Each scene shows the same named points in several views. A view is turned or mirrored, and shifted as a whole, has a little noise and may leave points out.
In the rows, 100 means zero.

Scene 1
View 1
vit: [125 117  92  87 114 113 116  82  81  76  90 102  95  95 119 124 103 120
  86  75 117  96  94  90 124 112 110 157 133  69  98 120  84  97 100 110]
Bobob: [ 91 101 104 109 116  97  97 102 123  93 110  87  93  82  99  91  93  82
  92  99 115 116  78  94 101  84 114 108  85 121  91 103 118  94 113 112]
pibeb: [103 114 100  95 117 111 106  82  98  97 101 100 101  86 106 115 101 117
  92  90 109 102 101  84 115 103 108 132 101 101 103 110 107 104 111 113]
dasuv: [101 128 103 101 127 111  95  86 108  91 101  92  91  99  91  96 103 115
  94  78 108 102  87  81 122 112  88 148 116 102  98 114 110  86 121 116]
mukav: [102 107 110 108 109 127  94  59  88  98  94 123 103  84 123 120 108 115
 101  80 102  84 117  77 125 118 106 128  92  97 117 132  91 113 117  75]
lanot: [116 101 112 104 115 116 106  82  95  88 102 112  95  81 121 106 104 100
  92  83 112  98  98  85 121 112 107 125 104  96 111 126  92 105 115  84]
ruvem: [110 111 113 100 128  98 104 103 115  93 109  91  89  81  98  85 101  96
  88  90 111 116  83  83 112 102 101 125 108 115 103 110 116  92 121 113]
Navun: [117  92 103 104 111 125 119  90  98  88  95 114 103  67 105 116  94 106
  96  83 114 102  99  94 125 103 104 107 104  91 103 115  99 107 109  93]
Pigag: [102 102 101 107 104 114  99  80  98  92  94 107  98  82 117 115 102 101
  97  88 108  96 100  88 118 102 114 127  96  95 103 122  96 104 109  91]
maza: [100 102 108 105 108 111  98  73  97 100 101 112 101  80 123 115 106 103
  95  93 105  97 108  82 112 104 118 122  87 105 112 121  99 111 110  88]
siro: [118 118  90  88 127 132 123  82  90  78 100 101 100  91  95 123  91 133
  89  72 122  99  94  97 123 113  90 135 119  81  94 106 101 101 110 119]
Fefu: [105 114 101  99 123 102 104 101 112  88 103  89  91  89  95  95  97 101
  90  88 112 112  80  88 113  99 101 133 111 105  93 108 112  88 115 118]
gana: [103 109 112 109 119  97  94 102 117  92 104  92  88  85 101  84 102  87
  91  90 109 112  80  84 114 100 103 129 106 111 100 116 109  87 118 103]
luso: [102 121  93 101 114 120 101  80  97  92  88 102 101  91  96 120 101 125
  98  80 106  96 100  83 127 110  95 145 114  88  97 116 102  96 112 111]
Pimi: [ 88 108 101 105 114 115  98  79 107 108  98 103 107  77  99 116 101 114
 101  96 102 103 109  80 113  98 105 114  82 117 104 108 118 110 116 108]
furu: [122 115  91  92 113 111 120 101  94  87  85  96  99  80  94 118 100 122
  89  80 110 108  93  87 129 105  99 148 136  77  93 110 102  91 105 124]
Rut: [100 113 103 102 123 110 103  91 110  92 104  95  95  87  93 101  96 107
  93  87 111 106  88  88 115 102  98 125 101 107  97 108 114  95 116 113]
Nen: [103 106  84  96  99 116 113  82  90  93  83 103 108  78 108 138  97 120
  94  92 110 100 104  94 117  92 117 128 103  82  91 108  99 108  95 115]
misig: [ 96  97 105 116 108 109  97  98 117  92  99 100  95  76 100  96  95  86
  99  92 110 108  86  90 115  95 105 110  92 109  97 115 108  94 114  93]
mafe: [110  96 100 110  87 106  98  84  89  96  77 115  99  72 129 124 111  97
  97  91 100  97 108  81 126 100 126 137 108  82 106 130  85 102  99  82]
tetib: [122  98 104  98 120 104 123 121 111  85 101  92  94  68  90  93  93  95
  87  89 118 122  76  94 119  92 102 114 121  99  92 103 114  90 111 118]
View 2
ruvem: [105 128 108  96 113 102 108  84  82  94 115 113  82  90  86 120 122 106
  87 111 108 112  97 108 102 118  79 100  94 106 121 106 117 112 103 104]
mafe: [128 120 107  90 104  84  94  84  84 123  98  86 103 115  84  90 106  87
  95 121 107  85  89  79  92  76 107  97  87  95  85 110  99  70 107 117]
Navun: [102 133  98 100  81 101 102  88  77 118  95 102 110 104 103 108 119  93
 108 104 113 103 106  88 107  98  98 100  82  88  96 103 102  90 111 112]
Pimi: [103 120  81  95  90  89  95  73  86 100  80  99  89 107 108  96 114 108
 104 111  96 111  88 101 111 106  79  99  86 119 111 102 117  94 102 116]
dasuv: [118 119 108  89 106  99 102  80  67  98 106 115  72 101  81 118 101  97
  95 127 109 113  93 103 100 137  77 100  71  97 122  93 117  92  95 105]
Bobob: [ 95 129 100 108 105  91 104  90 102  95 115  97  82  99  99  89 136  97
  82 102 101 115  95 103 104 116  78  97 102 113 128 105 121 127 105  97]
Nen: [114 120 111  91  76 104  97  74  91 102  87 101 100 129  99  86 114  79
 107 107 104  99  91  79 105 105  87 102  78  98  89 104 109  70  95 114]
siro: [110 124 114  89  75 117 105  79  71  97  93 121 100 117  93 116 108  83
 113 114 122 113 100  87 110 134  85 105  61  78 102  93 108  72  91 108]
tetib: [101 135 124 103  94 120 107  90  84 101 125 113  93  96  89 118 129  89
  92  90 104 102 112 101 103 122  82 102  99  98 106 111 115 111 110 100]
misig: [101 129  95 107 101  87  98  94  85 115 108  91  88  98  99  95 124  98
  92 108 101 106 100 101 101 107  88  95  92 103 118 102 113 115 113 103]
Fefu: [109 124 115  97 104 105 106  85  84  94 115 112  81 101  85 109 119  92
  89 110 107 110  97 100 100 129  78 102  88  99 119 103 119 103  99 100]
maza: [111 122  86  92 103  79 100  80  87 107  86  96 103 103  98  95 115 104
  99 123 114 108  86  89 102  82  99  99  86 105 105 104 105  86 102 117]
furu: [124 121 131  86  89 124 101  77  72 100 109 118  89 115  80 118 103  80
 102 108 105  94 102  89 101 127  82 104  77  88  91 105 111  73  97 108]
Pigag: [115 124  94  93  96  85  98  83  83 115  90  94 100 108  96  95 111  97
 100 120 110 102  91  88 101  90  99  99  81  99 101 104 104  83 105 115]
Rut: [105 124 100  95  96  99 102  83  81  99 102 109  84 102  95 108 116  97
  97 112 107 113  96 101 105 124  80 100  81 103 118  98 116 101  99 104]
luso: [121 116 104  86  90 100  95  76  68 106  92 109  84 115  88 109  95  89
 105 125 107 103  94  92 103 125  82 100  67  94 103  95 113  73  96 112]
gana: [107 127 108 102 114  91 103  92  85 103 119 102  79  93  84 105 123  98
  83 115 107 109  97 104  98 119  83  98  92 102 126 102 116 115 106  98]
lanot: [112 128  98  92 103  87 104  86  76 114  97 103 107  97  90 112 113 101
  99 123 123 106  96  88 101  91 105 102  79  87 104 101 101  85 105 113]
mukav: [118 121  76  85 101  74  97  78  69 118  74  94 103 103  98 105  98 107
 109 137 119 107  86  87 102  83 107 100  68  93 102  96 100  70 104 123]
View 3
pibeb: [110 114 100  88 108  92  77 105  91  88 103 111 104  94  95  98  95 105
 105 113  95  93  94  89  87  94  85  99 120  94  76  98  95  95 104  96]
Nen: [120 108  98  72 124  86  93 103  84 101  98 121 100 102 105  87 108 103
 112 116  96  78 104  90  94  86  63 114 111 103  79  89  90  89 108  97]
misig: [ 92 125 105  92  91  80  96  97 107  95 105 111  99  75  99 107 108 100
 106 114  97 107  91  89  80  97  96 101 109 108 105 115  78 101 112  98]
furu: [112 109  92  95 128  96  84  95  75 100 111 130 114  96  94  86  93  98
 131 114  83  78  89  70 102  93  97 127 125  98  81  93 104  84  96  94]
mafe: [111 111 106  77 112  93 101 102  88  99 101  98 100 102  97  92  90  91
 106 127  71  75  96 113 104  89  72 119  86 106 106 105  91 110 120  88]
Navun: [103 110 111  89 108 102 102  99  79  89  96 124  97  93  99  88 110 113
 114 114  92  97  93  99  85  97  87 113 104  92  99 105  76  97 109 103]
Rut: [101 119 100  95 101  91  83 102  94  88 105 119 106  85  95 101 102 108
 111 110 102 104  91  80  79  95  99  99 126  96  80 103  88  92 102  98]
vit: [116 105  96  97 135 103  77  99  66  95 102 116 100  95  86  83  87 106
 121 112  80  60  87  86 113  91  84 122 115  91  94  80 116  99  96  92]
gana: [ 90 127 100 104  91  79  80  97 109  98 111 109 103  69  93 115  95 100
 112 108  93 105  84  80  89 101 108  99 120 106 103 113  95 101 104  96]
ruvem: [ 95 121 102 108  93  84  71  99 101  95 111 115 109  78  95 113  92 106
 113 106  90 113  78  81  88 108 111  98 126  98  88 114  94  93 101 101]
Pimi: [108 120 102  77  95  88  85 109 103  86 103 108 106  96  99 103 102 103
  95 117 102 105 100  96  72  90  82  87 118 100  68 107  78  96 113  95]
Bobob: [ 94 127 102  97  86  63  77 102 118 104 105 109  95  70 105 122 106 108
 104 103 107 117  88  83  85 107  90  89 117 109  97 113  89  96 106 105]
mukav: [109 112 110  79 106 115  91 111  81  70  93  92  97 104  82  84  90 103
  89 125  86  79  98 120  81  83  84  93  99  86  90  97  86 120 117  85]
Fefu: [ 98 121  96 103 105  81  75  98  99  99 110 117 106  75  95 107  96 103
 117 106  96 101  84  72  91  98 103 103 128 103  89 104  99  90  99  98]
maza: [108 113 109  83 100  94  85 110  96  85  98  96  95  97  94 101  94 106
  92 119  89  95  95 115  88  96  76  94 101  96  91 105  86 110 116  95]
Pigag: [106 115 106  81 107  95  94 104  90  89  99 104  97  95  94  94  98 102
 100 121  89  87  96 108  89  90  80 102 101  98  96 103  84 108 114  95]
luso: [109 118  92  86 120 103  85 102  82  86 106 112 109  93  86  86  92  96
 112 121  92  76  97  79  86  79  96 107 124  96  77  91  98  96 102  86]
View 4
Pigag: [104 104 106 110  97 101  97 103 112  82  87 114  95 106  91  89 105  87
  91  87  94 103  92 105  89 102  95  94 117  85  98 101 103 111  91 105]
Pimi: [107 108 107 112 110  89 101  87 112  98  84 103 104 100  97  91 104  92
  76  87  89 108  98  96  99 106  96 109 128  80 117 119 103 108  84 105]
Rut: [ 99 111 106  94 106  97 108  83 119  99 102  94  89  96 100 107  97  90
  88  90  88  99 111  94  99 114  91  91 117  80 120 124 103 106  95  97]
Navun: [107 107  95  99  96 109  96 104 111  88  84 110  81  96  83  92 108  89
  92  78  91 113 105  86  97 107  88  85 114  82 109  89 113 105  98 103]
pibeb: [102 108 107  96 103  94 108  88 113  94  94  98  99 107  99  90 108  85
  84  91  86  99  95  97 100 106  89  94 119  78 109 115 111 106  87  93]
vit: [ 95 102 115  69  91 103 116  93 116  74 106 102  88 123  88  76 112  73
 100  96  80  90  84  93 100  96  74  57 108  70  88 100 125 111  87  77]
furu: [ 85 100 112  66  99 101 106  84 117  76 107  86  84 112  81  90 108  76
  95  95  67  99  96  83 106 104  84  68 119  67 118 105 121 102  86  84]
luso: [102 106 120  86 104  90 107  80 119  78 103 102  88 108  87  83  95  83
  85  95  78 102  90  89 101  99  85  78 120  70 108 119 108 116  84  99]
mafe: [ 90  93 109 109  88 108  91 113 109  62  93 113  98 118  82  88 109  80
 103  92  88 101  78 115  85  94  97  89 118  86  91  85 102 109  86 103]
dasuv: [ 98 110 117  81 109  88 116  73 118  90 116  92  85  98 100  98  85  85
  88 103  83  90 100  99  98 114  87  77 113  73 116 137 101 114  97  97]
siro: [108 114 111  72 102  97 113  81 122  94  97 103  80 107  88  80 106  84
  85  84  80 104 102  68 110 103  71  65 112  67 105 111 126 112  87  82]
ruvem: [ 89 107  97  90 106 102 110  87 110 102 107  81  90  87 107 115  97  85
  94  95  89  90 113 109  97 128  97  92 111  81 127 123 102  95 105  95]
tetib: [ 80 108  91  79  99 115 100  93 117  98 103  80  79  91  93 123 108  88
 101  86  80 101 124  87 101 124  95  83 113  81 133 103 113  89 104  88]
Fefu: [ 86 109 107  85 104 101 109  82 121  97 109  86  89  98 102 114  99  89
  95  94  85  92 113  98  99 118  92  84 114  81 120 125 102 102  98  88]
Nen: [ 94 105 114  98  95 100  96  93 125  83  85 105 101 123  84  90 121  89
  90  80  79 109  95  82 103  91  87  90 131  80 102  98 115 108  73  86]
Bobob: [ 83 115 101 111 103 105 100  90 125 111 100  90  96  94 112 136 104 102
  97  84  97  98 128 105  94 123 101 105 121  96 122 124  91  96  98  92]
maza: [109 104 102 116  98  99 102 103 105  90  85 111 103 104  98  88 106  87
  88  87  99 100  89 112  89 105  97 104 117  86  97 105 101 109  90 104]
misig: [ 93 109 101 112 100 106  94  97 119  92  97 103  85  91  97 121  95  97
  97  85  95 104 117 104  89 116 101  98 116  92 116 112  89 103 101 107]
lanot: [109 105 100 101  96 103 107 104 103  86  94 112  89  96  93  84 100  82
  94  91  99  96  91 108  90 110  89  85 104  81  96  97 107 109 101 103]
View 5
furu: [ 87 112 121  99 115 109 101  99  92  86  96 116 116 102 107 112  81 109
 116  94 150 107 105  86 121  90  91 108  85  82  81 103 102 113  99  89]
siro: [ 95 108  97 109 115 103  91  89  82  96  92 104 106  88 100 103  81 112
 104  82 139 114  96  89 128  93  99 110  84  83  85 109  93 118  88 107]
dasuv: [ 96 128  94  94 115 105 104 103 107 107 105 120 114 112 102  98  84 102
  93  95 131 123 102  80 112  80 103 115  99  90  81 101  87  90  82  90]
Pigag: [119 100 113 100 101 106  90 103 112 107 101 112  98 101  89 101 117 107
 112  96 121 105  96 111  98  94 111 110  93  95 104 109  99  91 107  99]
lanot: [103 102 113  99 102 110  93 101 106 110 106 115  92  91  93  96 114 103
 102  89 124 114  96 105 108  93 120 110  97  89 102 111 107  85 112  95]
Bobob: [110 110  99  81  87  87 120 113 105 106  96 106 102 102  91 117  94  98
  87 108  99 120 121  88  69  93  95  99  84 121  97  93  95  77  84  79]
vit: [ 86 116 117  87 113 112  87 106  80  86  94 113 103 100 102  96 100 107
 115  84 150 100  87  98 137  89 108 106  84  73  89 111  98 117 110  94]
gana: [101 116 103  81  96 100 116 116 111 109 101 116 106 108  98 110  95  98
  84 101 113 118 119  82  89  89 105 108  92 108  91  98  97  72  95  75]
mafe: [116 100 132  88 101 114  86 111 115  94  99 119 100 109  92 103 127 109
 127  98 132  89  95 118 105  93 113 108  92  89 107 111 104  91 126  90]
luso: [107 117 101 104 118 108  90  98 106  99 100 116 114 109  99 100  93 112
 112  94 139 107  96  96 116  86 100 116  94  85  86 105  87 106  89 102]
maza: [114 104 110  99  98 102  92 101 112 110 107 111  93  97  86  94 122 102
 113 100 114 112  90 119  89  90 114 106  97  98 107 105  99  88 102  99]
pibeb: [103 111 106 100 107  99  98  98 101 101 104 110 102 100  96  99  98 104
 111 100 124 117  95 104  97  87 100 107  92  94  93 101  93 101  87  97]
tetib: [ 89  98 121  95  95  98 121 105  94  96  96 111 107  88 102 127  77 101
  91  98 124 120 128  76  92  99  93 101  81 105  85  99 113  91  99  76]
Rut: [103 112  98  98 105  98 106 100 105 106 102 111 108 100  96 108  90 103
  94  98 119 121 108  88  95  87  98 110  92 102  88  99  93  90  83  92]
ruvem: [ 88 115 108  90 100  97 120 106 106 108 108 116 103  99 100 109  89  94
  88 101 116 131 114  81  89  86 101 103  95 103  87  95 103  76  88  77]
Pimi: [120 103 100 112 104  95  99  92 117 109 105 110 106 102  88 104 103 106
 112 108 112 120  99 109  77  88  96 109  96 106  98  98  90  92  78 103]
Fefu: [ 97 119 100  85 101  98 113 110 103 103  99 113 109 107 100 109  88  99
  90 100 119 120 112  82  95  87  99 106  90 103  87  97  95  85  88  81]
mukav: [122 102 104 111 109 113  77  93 121 116 111 118  95  99  86  85 126 108
 114  91 124 109  81 120 110  87 126 119 106  85 108 114  97  88 106 110]

Which points are out of place in each view (at most two, in the order of its rows)? Write none if all are in place.
view 1 -> Pigag, gana
view 2 -> none
view 3 -> Rut, Bobob
view 4 -> Pimi
view 5 -> Fefu

Scene 2
View 1
tovem: [ 97 116 117 116 120  99 110 117 106  95  87 127 108 120 111 112 112  98
  93 136 104 112  99  98 104 100  94  84 100  89  86 103  91  92  91 101]
vemud: [106 113 104  94 117  93 130 101  90 100  89 104  98  84 101 100 106 117
  82 103 123 109  87  73 102 106  96  98 102 107 114 104 123 102 135  76]
piz: [126 123 109 112 108 107 110 105 106  89  98 107 110  93 108 102 108 102
  88 105 106 128  98  83  91 105  91  98 100  98  79 109 101  95 115  96]
Siga: [ 96 111 104 110 116  79 117 108 100 102  90 121 106 108 112 101 111  99
 101 100 113 105  83  85 108  92  96  87 107 107 105 103 111 100 104  86]
mov: [ 96 111 111 102 126  96 127 116  96  95  86 113  96  94  98 103 113 116
  89 115 119 113  99  91 113 104 103  93  96 104 111 106 128 101 123  88]
Bep: [105 114 110 119 128  94 119 123 103  80  84 127  92 101 102 110 113 106
 104 103 111 118  97  87 117 108 107  83 100 102 103 106 127 106 115  94]
nefu: [109 116  98  96  95  83 112  86 106 109 104 103 126  94 112  83 109  97
  97  86 106 114  91  85  90  86  89 111 108 111  94 104 104  90 109  93]
Padi: [ 98 123 110  91 102 100 122  90  98 106  85  97 110  85 104 107 117 123
  85 132 110 115  98  75  86  99  89 114  96 101  95  93 100  80 124  99]
luv: [100 116 106  97 101  91 109  95 108 108 104 111 132 115 111  84 108  91
  90 116 100 113 101 100  94  88  88 106 107  96  88 105  87  86  90  98]
bifu: [ 90 108 106  93 118  84 132  99  85 114  82 107  98  92 109 107 109 116
  82 116 125  97  74  71 102  97  91  92 103 108 118  98 113  97 125  72]
vafug: [ 87 110 105  90 116  85 131 102  95 101  89 107 104  91  96  92 116 119
  94 105 116 109 100  86 110  98 105 107  99 111 121  98 132  96 126  91]
Fir: [ 99 110 105 108 115  82 118 106  98 105  90 116 103  97 113 103 112 102
  96  98 115 106  80  83 104  91  94  89 103 108 105 103 114  99 112  82]
bosod: [ 96 120 110 115 110  91 107 106 109  93  87 125 111 111 110 110 118 102
 107 117 100 115  98  87 102  95  97  96 102 100  90  95 100  88  97 110]
Ter: [119 124 112 120 122 107 114 119 107  69  85 123  94  99 101 118 113 111
 102 114 103 130 103  79 105 118 103  90  98  96  92 103 114 100 117 104]
Deg: [108 111 100 116 121  80 115 110 103  88  91 130 102 119 111 105 103  91
 107  93 109 105  80  75 114 103 101  79 113 103 108 102 109 108 101  83]
Zat: [ 93 114 113 105 121  97 122 113  97  97  83 115  99  97 103 110 116 116
  90 125 115 113  97  89 105 101  98  94  95 101 102 101 116  94 117  94]
peba: [102 112 111 124 128  92 115 126 100  88  80 123  84  87 105 115 121 111
 104  93 117 118  88  89 112  98 103  81  93 110 100 106 137 104 122  90]
toko: [107 117 110 115 118  94 116 114 103  87  87 122 100 104 106 108 112 104
 100 108 108 117  95  85 107 103 100  90 101 101  97 103 114  99 110  95]
gek: [131 123 106  99  95 105 111  88 101 110 106  94 121  88 118  95  98 100
  70 108 111 119  82  77  73  96  74 103 104  95  73 112  79  89 113  82]
zek: [ 91 110 106 117 109  74 107 107 101 114  86 115 103  88 118 103 121 101
 104  84 115 105  75  93  99  72  90  88  98 117  94 103 118  91 107  87]
rol: [126 124 105 110  93 101 100  92 110 108 106 103 129  99 123  95 103  89
  82 107 102 120  86  90  76  86  74 100 103  94  63 112  72  84  94  94]
View 2
Padi: [103  89  86 104 103 104 102  98 114  89  71 111  94  91 110  93  93  83
  97 113 111  89  91  95  80 112 117 118 101 113  77 103 101  88  95 118]
vemud: [ 96  70 106 116 117  99  73 104 105  94  81 112  99  91 121  95  92  86
 106 125 129  93  91 103  87  91 113 111 110  93  86 101 110 111 109 116]
tovem: [112 105  99  94 116 106 102 113  99  90 106 105  79 118 103  98 108 102
  83 117  95 103 104  94  87 104 113  84  78 105  93 107 108  86 117 101]
zek: [107  82  95  96 100  93  93 113  86  98 108 102  95 100 118  92 123 109
  98 106 133 119  86 106  71  75 118 106 104 107 109 114 109 109 101 110]
Zat: [102  90  97 106 117 106  86 108 101  92  90 109  87 108 117 103  98  96
  91 129 117 100  93 106  80 104 116  97  89 105  85 104 109  95 114 116]
mov: [ 94  80 102 109 121 102  77 107  99  93  90 113  89 107 121 108  91  96
  98 134 123 103  91 109  84  98 110  95  96  99  87 101 114 104 121 117]
nefu: [ 99  80  89  94  96  81 107 103 105  95  96 108 101  87 104  87 110  87
 109  87 108 111  91  90  87  85  99 110 120 103 102 105 108  99  99  99]
Siga: [106  89 101 104 117  93  88 114  90  98 108 109  93 105 115  96 119  97
  98 110 118 105  97 106  86  84 117  95 101 102 102 108 111 105 115 101]
Ter: [108  91 105 114 104 106  92  96 111  81  91  98  89 124 110  94 111  90
  71 144 110 100  91  91  90 101 100  78  93  96  73  93 111 102 125 106]
toko: [106  89 102 107 110 101  91 105 101  90 100 104  90 114 113  96 113  94
  84 126 113 104  94  99  88  93 107  86  95  98  89 101 112 103 120 104]
gek: [114  80 109  95  97 100 104 106 122  88  82  99  94  78  87  66  97  89
 101  88 101  90 101  62  91  94 112 114 103  86  96 109  99  98  87 104]
vafug: [ 86  77  88 107 118  92  82 102  96  98  87 118  96  98 126 111  93  87
 109 123 123 106  86 117  82  96 105 107 111 108  88  98 115 102 115 115]
Fir: [105  81 103 106 114  95  84 112  94  98 101 108  95 100 118  92 114  97
  99 112 123 104  94 104  82  83 117 102 103  98 100 108 111 108 110 106]
luv: [105  97  88  83 110  90 114 113 105  94 103 112  86  95  96  94 102  92
 104  86  86 107 105  88  92  99 104 100  97 106 105 109 105  83 106  95]
bosod: [112 102  89  98 105 100 108 106  98  90 103 104  88 115 109  97 122  94
  82 114 102 105  96 101  83  99 110  90  92 112  91 104 106  89 113 100]
piz: [107  85 105 100  97 101  99 100 116  84  89  98  90 103  96  83 103  94
  86 116 105 103  94  75  90  95 100  93  98  92  86 100 107 102 107 105]
Bep: [102  85 108 112 115 100  78 106  97  89 103 104  89 121 119 103 111  96
  82 141 120 108  92 105  88  90 103  79  95  94  87  98 117 109 129 107]
rol: [118  92 101  84  91  98 118 109 116  87  98  97  88  88  81  69 109  97
  94  83  91 104 103  62  90  94 107 103  96  93 105 111  99  90  91  98]
bifu: [103  78 104 115 128 101  73 114  95 100  85 115  99  88 125  96 100  89
 109 114 132  85  98 113  82  92 132 119 102 101  92 110 106 105 105 117]
View 3
toko: [114  98 101  91  90  88  87  97 108  95 100 121  97  95  91 105 103  92
 113 104 104 102  85  93 103  86 109 119 107  94 111 104 101 107  89 110]
Zat: [114  93  91  89  81  91  94  97 106  89 104 129 104 100  99 104  96 101
 106 105 108 115  81  89 109  90 110 116 110 101 118 105  83 117  85 107]
Padi: [111  98  70  97  78  89 101  97 108 108 107 105 102 106 114  93  91 110
  88 116 103 114  92  83 113 107 112 107 106 112 117 110  69 107  99 106]
bosod: [119  94 105  93 111  89  92 107 108 103  96 116 101  93  88  94 102 100
 115 118 106 108  88  94  96  99 111 110 113  99 110 105  91 107  98 107]
vemud: [ 97 103  81  90  60  90  91  86 101  83 111 118  98 111 114 107  94  92
  91  93  93 118  86  88 124  83 109 122  94 100 110 111  93 100  88 113]
Deg: [108  99 119  85 103  84  83  88  96  81 101 123  92  94  86 104 106  77
 119 104  94 109  97  99 107  81 109 123  95  88 101 112 112  97  91 114]
mov: [106  95  90  90  69  93  92  96 104  83 105 137 103 105 102 109  95  96
 106  94 104 116  77  92 113  80 107 123 107  94 116 105  91 116  81 111]
Ter: [120  98  86  93  82  88  84  97 121 108 100 116  96  89  80 114 103  94
 113 106 112  84  78  87 102  85 114 120 113  94 120 105 108 111  78 116]
nefu: [ 98 112  96 107  96  95  94 108  95 106  97  98  92 109 121  84 100  98
  97  98  89 120 102  98  99  99  99 112  99  94  93 104  93  85 118 103]
Siga: [107  97 115  88  98  88  90  96  97  80 100 123  98 101 100  96 105  90
 110 101  95 120  92  98 107  88 108 118 100  95 103 106  97  99  96 107]
tovem: [130  94 109  97 108  86  94 101 103 100 100 126  97  85  91 104  96 100
 123 114 112 103  98  99  92  94 103 116 115  98 119  97  86 123  90 103]
piz: [124 110  88 108  82  87  89  98 114 116 100  99  87  90 109 106 101 102
 106 100 105  93  96  91  97  95 100 117 111 100 113  92  99 104 100 102]
vafug: [ 89  96  83  90  71 101  95 106  99  85 101 133 110 117 107  96  92  98
  97  95  98 128  77  92 114  86 109 117 104  90 108 114  86 106  90 115]
zek: [107 100 123  88  93  92  90 102 103  72  99 112 100 106 106  91 119  98
 103  91  92 129  77  95 105  96 105 111 104 107  94  92  97  90 111  93]
peba: [111  93 107  82  73  92  83  97 118  75 101 127 102  99  88 113 116  93
 111  88 103 108  59  89 111  80 113 122 111  99 110  96 111 103  82 106]
bifu: [102  94  94  79  73  84  96  79  94  68 116 125 101 109 115 101  95  95
  92 103  92 132  92  89 128  90 111 117  90 109 112 114  78 104  90 109]
gek: [125 117  85 114  84  77  96  85 101 115 109  80  78  92 132  98  94 102
  92 104  94 102 122  92 104 104  94 114  95 111 107  96  87  96 116  97]
View 4
nefu: [ 94 110 105  93  66 101 125 108 109  95 106 104  96 105 123 110  86 121
  98  98 100 107  95 100 102 131  84  78 102 104 107  88 103  89  97 111]
bifu: [ 87 120  78  97  94  84 125 104 126  79 100 121 108  97 121 122  64 112
 119  95 110  71  68 123  84 102  90  74  78 100 112  88 105  78 109 105]
zek: [106 114 102  85 102  86 105 109 128  77  97 106  98  97 120  98  98 111
 112 104  98  98  91 100  78 118  77  78  84 101 108  82 109  95 105 117]
bosod: [ 83  96  93  88  93 103 104  99 100  92  93 108 103  98 108 101  86 111
 102  90 104 102  96  86  91  92  94  92  93  99 103  97 101  92 115 118]
tovem: [ 84  89  83  82  95  98  86  87  98  90 104 107  98 107 105 113  84 102
 111  78 102 108  95  97  90  79 101  97  98 102 103  97  95  93 120 108]
Siga: [ 88 111  89  94  97  84 107 104 115  81 103 104  97 103 109 107  82 103
 112  97 104 100  92 100  77 108  91  80  90 104 111  87  99  82 117 108]
toko: [ 91  98  83  90  99  90 114  89 102  91  96 106  98 101  99 103  78 104
 112 104 107  97  98  99  86  91  94  84  93  98 105  93  97  92 121 108]
rol: [ 94 104  99  93  60 114  93  85 105 100 111 102  89 107 110 120  92 113
  97  70  84 118  98 108 120 107  76  77 115 101 103 101 106 111  86 123]
luv: [ 84  97 100  86  66 104  97 101  99  96 115 105  96 113 123 120  87 114
 100  73 102 117  94  98 101 114  97  93 108 108 104  91  95  88 103 107]
vafug: [ 95  98  88  86  92  87 138 109 107  88  96 118 108  99 125 109  70 119
 113 115 122  79  81 105  83 112 102  89  83  98 106  84  98  79 117  97]
Padi: [ 86  99  87  88  77 114 126  99 104  98  92 124 112  91 127 118  70 127
 101  89 108  78  75 105 110  91  94  88  89  95 100 100 108  93  99 114]
Zat: [ 92  94  81  83  99  95 114  93 106  90  95 118 106  98 114 112  74 111
 116  98 113  85  83 105  88  86  99  91  85  96 104  92 101  91 117 105]
Deg: [ 81 116  81 105  99  77 108  97 112  81 103  97  92 106  89 104  77  92
 111 101 103 106 101  97  74 104  90  74  96 105 113  91  95  79 127 109]
piz: [ 97  95  87  92  81 104 117  80  96 103  99 106  93 100  99 109  78 109
 106 100  99 100 100 105 109  95  87  79 106  94 103  99 100 107 104 113]
peba: [108  98  81  86 119  79 118  87 111  83  88 109  98  93  98  93  80 101
 124 124 111  87  97 102  73  92  89  81  80  92 106  87 102  98 124 106]
Ter: [ 90  88  76  93 102  97 119  76  89 100  88 108  99  93  85  98  71 102
 111 110 108  93 104  93  94  74  98  86  97  89 101 102  96 100 126 111]
Bep: [ 95  95  78  91 112  80 118  85 100  87  93 104  97  99  92  99  74  98
 120 116 112  93 100  98  77  89  99  86  89  94 107  91  95  90 131 102]
Fir: [ 94 112  88  92  96  84 115 102 119  82 101 108  97 100 111 109  80 106
 113 102 103  93  89 108  83 109  86  77  88 100 110  87 102  86 113 109]

Which points are out of place in each view (at most two, in the order of its rows)? Write none if all are in place.
view 1 -> tovem
view 2 -> none
view 3 -> piz
view 4 -> bosod
